Each scene shows the same named points in several views. A view is turned or mirrored, shifted and resized as a whole, has a little noise and may leave points out.
In the rows, 128 means zero.

Scene 1
View 1
k86: [106 118 124 124 115 116 120 120 106 107 121 117 129 152 133 125 122 148
 117 132 135 139 129 126 122 131 127 127]
k716: [134 160 132  97 136 115 127 133  98 142 124 136 124 152 142 114  81 120
  91 152 143 152 153 160 145 160 150 141]
k759: [106 151 137  95 132 119 115 114 111 131 112 138 126 143 131 125 118 134
 103 160 115 126 129 106 145 119 101 135]
k770: [109 138 132 129 126 126 138 139  85  97 108 108 132 170 139  91 127 143
 109 127 124 174 126 126 119 172 155 121]
k846: [ 99 123 123 105  96 110 116 119 113 102 106 113 121 164 111 121 127 134
  94 133 144 124 104 122 128 129 125 153]
k350: [115 168 139  83 129 121 122 130 113 134 108 141 125 151 121 109 109 111
  85 158 126 126 129 128 148 136 123 153]
k416: [119 128 125  93 111 108 104 111 126 133 131 139 129 140 127 141  92 129
 107 159 151 106 139 151 138 109 114 150]
k836: [ 94 102 116 114  99 104 103  98 127 102 114 119 114 138 115 151 135 146
 108 122 142  99 110 106 129  91  98 148]
k560: [107 133 131  95  92 111 119 127 109 114 109 114 129 175 109 111 108 125
  88 155 155 133 109 147 131 148 141 160]
k189: [107 156 135 114 167 128 123 115 111 125 112 145 112 119 147 129 138 137
 111 127  93 132 140  79 146 113  97 117]
k55: [110 125 125 120 118 124 127 128 116 103 122 127 136 154 126 115 121 130
 116 132 141 128 131 143 120 131 133 137]
k655: [103 102 111 127 103 108 113 113 120  96 123 115 117 146 125 142 125 140
 110 110 155 116 122 136 119 115 127 144]
k601: [ 96 133 140 121 123 135 130 126 113  97 114 128 148 156 127 101 143 140
 128 150 113 130 119 109 118 126 111 124]
k95: [100 179 152 107 159 148 145 144 113 111 103 150 145 147 126  81 146 111
 113 150  92 134 131 105 133 139 115 127]
k369: [116 127 125 117 111 126 131 138 132 100 133 138 151 154 115 107 108 109
 118 135 160 107 137 181 113 127 147 153]
k45: [ 93 138 139 107 117 118 118 114  95 114  97 112 124 159 129 114 139 152
 102 155 106 151 106  79 137 138 106 127]
k617: [ 98 142 136 118 128 135 133 133 128  94 112 139 141 148 115 100 146 118
 117 131 124 114 119 123 118 121 120 141]
View 2
k770: [123 137 127 118 110 105 121 130 102 149 109 133 166 174 127 159 107 102
 123 128 153 114 124 100 134 123 111 152]
k617: [117 130 115 128 110 115 112 135  95 144 135 148 162 155 138 120 130 151
 122 135 140 118 111 138 129 126 157 161]
k836: [122 106 133 152 120 107  85 145 112  90 140 160 122 133 150 116 114 163
  87  98 140 117 137 155 141 132 167 109]
k716: [140 102 102 118 100 115 150  85 100 143 111 149 154 143  96 133  88 126
 159  80 124 108 133 106 122 128 117 143]
k189: [144 141 131 148 108 118 130 131  90 104 122 120 130 105 163 106  89 138
 147 143 125  91 116 140 124 100 149 130]
k759: [123 122 116 148  98 117 125 119  78 118 121 146 142 117 145 117  84 148
 129 105 125  92 123 145 127 126 145 137]
k86: [126 122 130 131 112 108 105 133 113 118 128 155 152 144 130 139 103 136
 114 114 145 116 134 125 132 129 131 122]
k350: [124 108 100 137  95 116 140 100  74 137 118 140 143 139 125 112  97 148
 139  88 124  99 119 134 127 126 150 159]
k560: [108  97 104 131 104 105 115 112  88 141 121 159 152 175 112 139 108 140
 101  71 142 119 132 124 139 148 142 152]
k601: [114 142 127 135 104 115 105 142  93 136 132 154 170 138 148 134 108 144
 117 141 140 109 114 142 127 130 143 146]
k95: [121 147 112 136  97 120 138 125  66 150 118 124 160 138 152 115 107 137
 147 149 132  94  98 136 121 113 149 177]
k416: [129  96 110 135 103 118 117 104 105 113 136 179 144 119 112 116  97 169
 131  73 121 111 139 145 124 141 145 117]
k369: [126 101 104 109 115 117 115 113 125 147 145 183 171 159  98 121 139 168
 135  99 133 138 127 131 127 141 148 144]
k655: [131 105 130 132 127 105  91 136 130 105 140 162 136 152 128 129 123 148
 100 102 147 130 141 132 139 131 149 113]
k846: [113 106 119 140 111 103 102 130  96 124 128 149 137 164 134 132 114 144
  92  89 144 117 132 135 142 137 154 140]
View 3
k560: [100 141 157 139 139 113 124 123 125  66 132 120 168 210 177  62 108 107
 162 114  69 137 128  93 215  93  85  88]
k86: [123 152 127 139 100 129 131 160  93 100 110 171 168 143 164 113 159 122
 130 132  89 161 148  93 188 126  95  89]
k55: [133 123 119 143 119 125 127 153 109 106 123 135 155 137 167 105 142 116
 133 116  81 166 135 109 186 120  94  95]
k95: [168  82  83  53 150  33 143 122 102 130 145 167 147 174 198 122 167 142
 120 112 112 126  88 101 147 188 125  41]
k350: [117  82 141  71 148  90 128 104 121  66 130 134 141 192 159  90 137 115
 163 109  84 108 118 110 137 136 120  58]
k601: [167 124 103 106 125  72 158 171  95 120  99 155 172 176 180 115 163 142
  91 115  95 164  99  91 187 129  82  93]
k770: [121 163 100 150 131  90  99 121  87 124 181 189 178 148 210 109 148 129
 136 125 116 142 145  79 241 170 112  54]
k416: [112  95 163 111 121 154 129 140 113  43  75 118 146 154 113  85 155 107
 145 108  71 143 152 121 129  83 103 110]
k45: [122 157 138  75 102  74 154 150  78  96  99 217 185 215 180 115 168 147
 116 141 112 127 117  63 183 150  98  61]
k369: [144  92 113 168 149 137 120 143 135 102 132  67 131 123 161  85 120  97
 141  98  61 180 130 134 189  93  84 117]
k655: [110 153 153 156  72 163 152 192 109 102  87 142 153 139 161 123 127 111
 145 158  64 179 140 103 180 101  75  98]
k836: [115 143 170 110  57 155 187 212 104  88  38 158 152 175 142 129 134 123
 136 165  62 168 120  95 141  88  64 104]
k716: [ 90 102 136 124 159 129  71  71 111  54 174 142 147 138 150  75 153  99
 177  92  97 109 171 118 163 141 146  67]
k189: [137  96 114  45  85  96 155 156  74 110  92 208 142 132 156 158 190 140
 133 147 106 130 129 104  88 189 133  47]
View 4
k55: [127 161 147 109 168 171 112 136 165 119 156 131 167 103 142 137 102  56
  99 119 121 112 131 128  96 173  98 115]
k759: [120 167 179 131 169 137 125  96 128 180 143 131 150 133 152  59 100 105
  76 117  92 172 159 117 130 190 110  55]
k560: [ 82 223 121 134 157 183  96 152 169 111 149  91 198 112 147 131  90  40
  69 133  75 124 128  85  83 155 163 113]
k416: [185 187 173  72 158 164 111 138 146 147 125  86 214 112 166  75 112  69
  83 140 107 160 148 124  73 186 149  83]
k350: [ 89 192 141 143 126 178 130 112 121 160 110 113 164 142 143  83  92  84
  84 117 115 138 157  99 101 180 168  51]
k189: [118 135 186 141 195 143 155  61 107 180 136 159 123 140 126  45  94 120
 114 124 125 147 171 156 173 229  66  58]
k45: [ 49 180 158 169 204 124 113  91 150 161 186 137 134 137 142  84  82  83
  60 125  50 153 148 111 161 184  82 102]
k655: [152 178 160  93 230 169 112 135 174 102 159  97 205  95 139 112  88  41
 112 165  97 107 134 153 116 204  92 160]
k86: [121 172 160 108 204 155 111 122 172 119 169 138 172  96 132 122 104  71
  97 128  89 132 125 130 117 177  79 114]
k617: [ 80 132 142 144 143 168 122 136 143 144 159 136 140 133 158 139  87  47
  90 110 136  84 160 130 126 186  93 129]
k770: [ 48 178 120 156 187 174 107 109 179  95 179 187 123  90  91 171 111  88
 103  93  91 115 100  98 123 147  83  88]
k95: [ 41 128 141 181 120 158 141  96 112 182 143 170  95 155 143 111  89  92
  88  83 139 112 170 116 148 183  97  57]
k601: [ 85 129 165 140 166 135 116 125 152 163 184 150 132 126 166 128  93  65
  76 104 105 119 157 126 136 182  62 119]
k846: [ 88 200 139 136 198 169 108 134 162 123 157  90 190 118 147 106  77  38
  81 151  76 116 145 117 116 188 124 147]
k836: [150 171 184 102 235 142 117 128 154 141 164  68 212 119 174  64  74  37
  91 180  78 126 165 164 137 232  88 172]

Which points are out of place in each view (at most two, in the order of its rows)? Write - if all are in place.
view 1 -> k95, k617
view 2 -> -
view 3 -> k601
view 4 -> k759
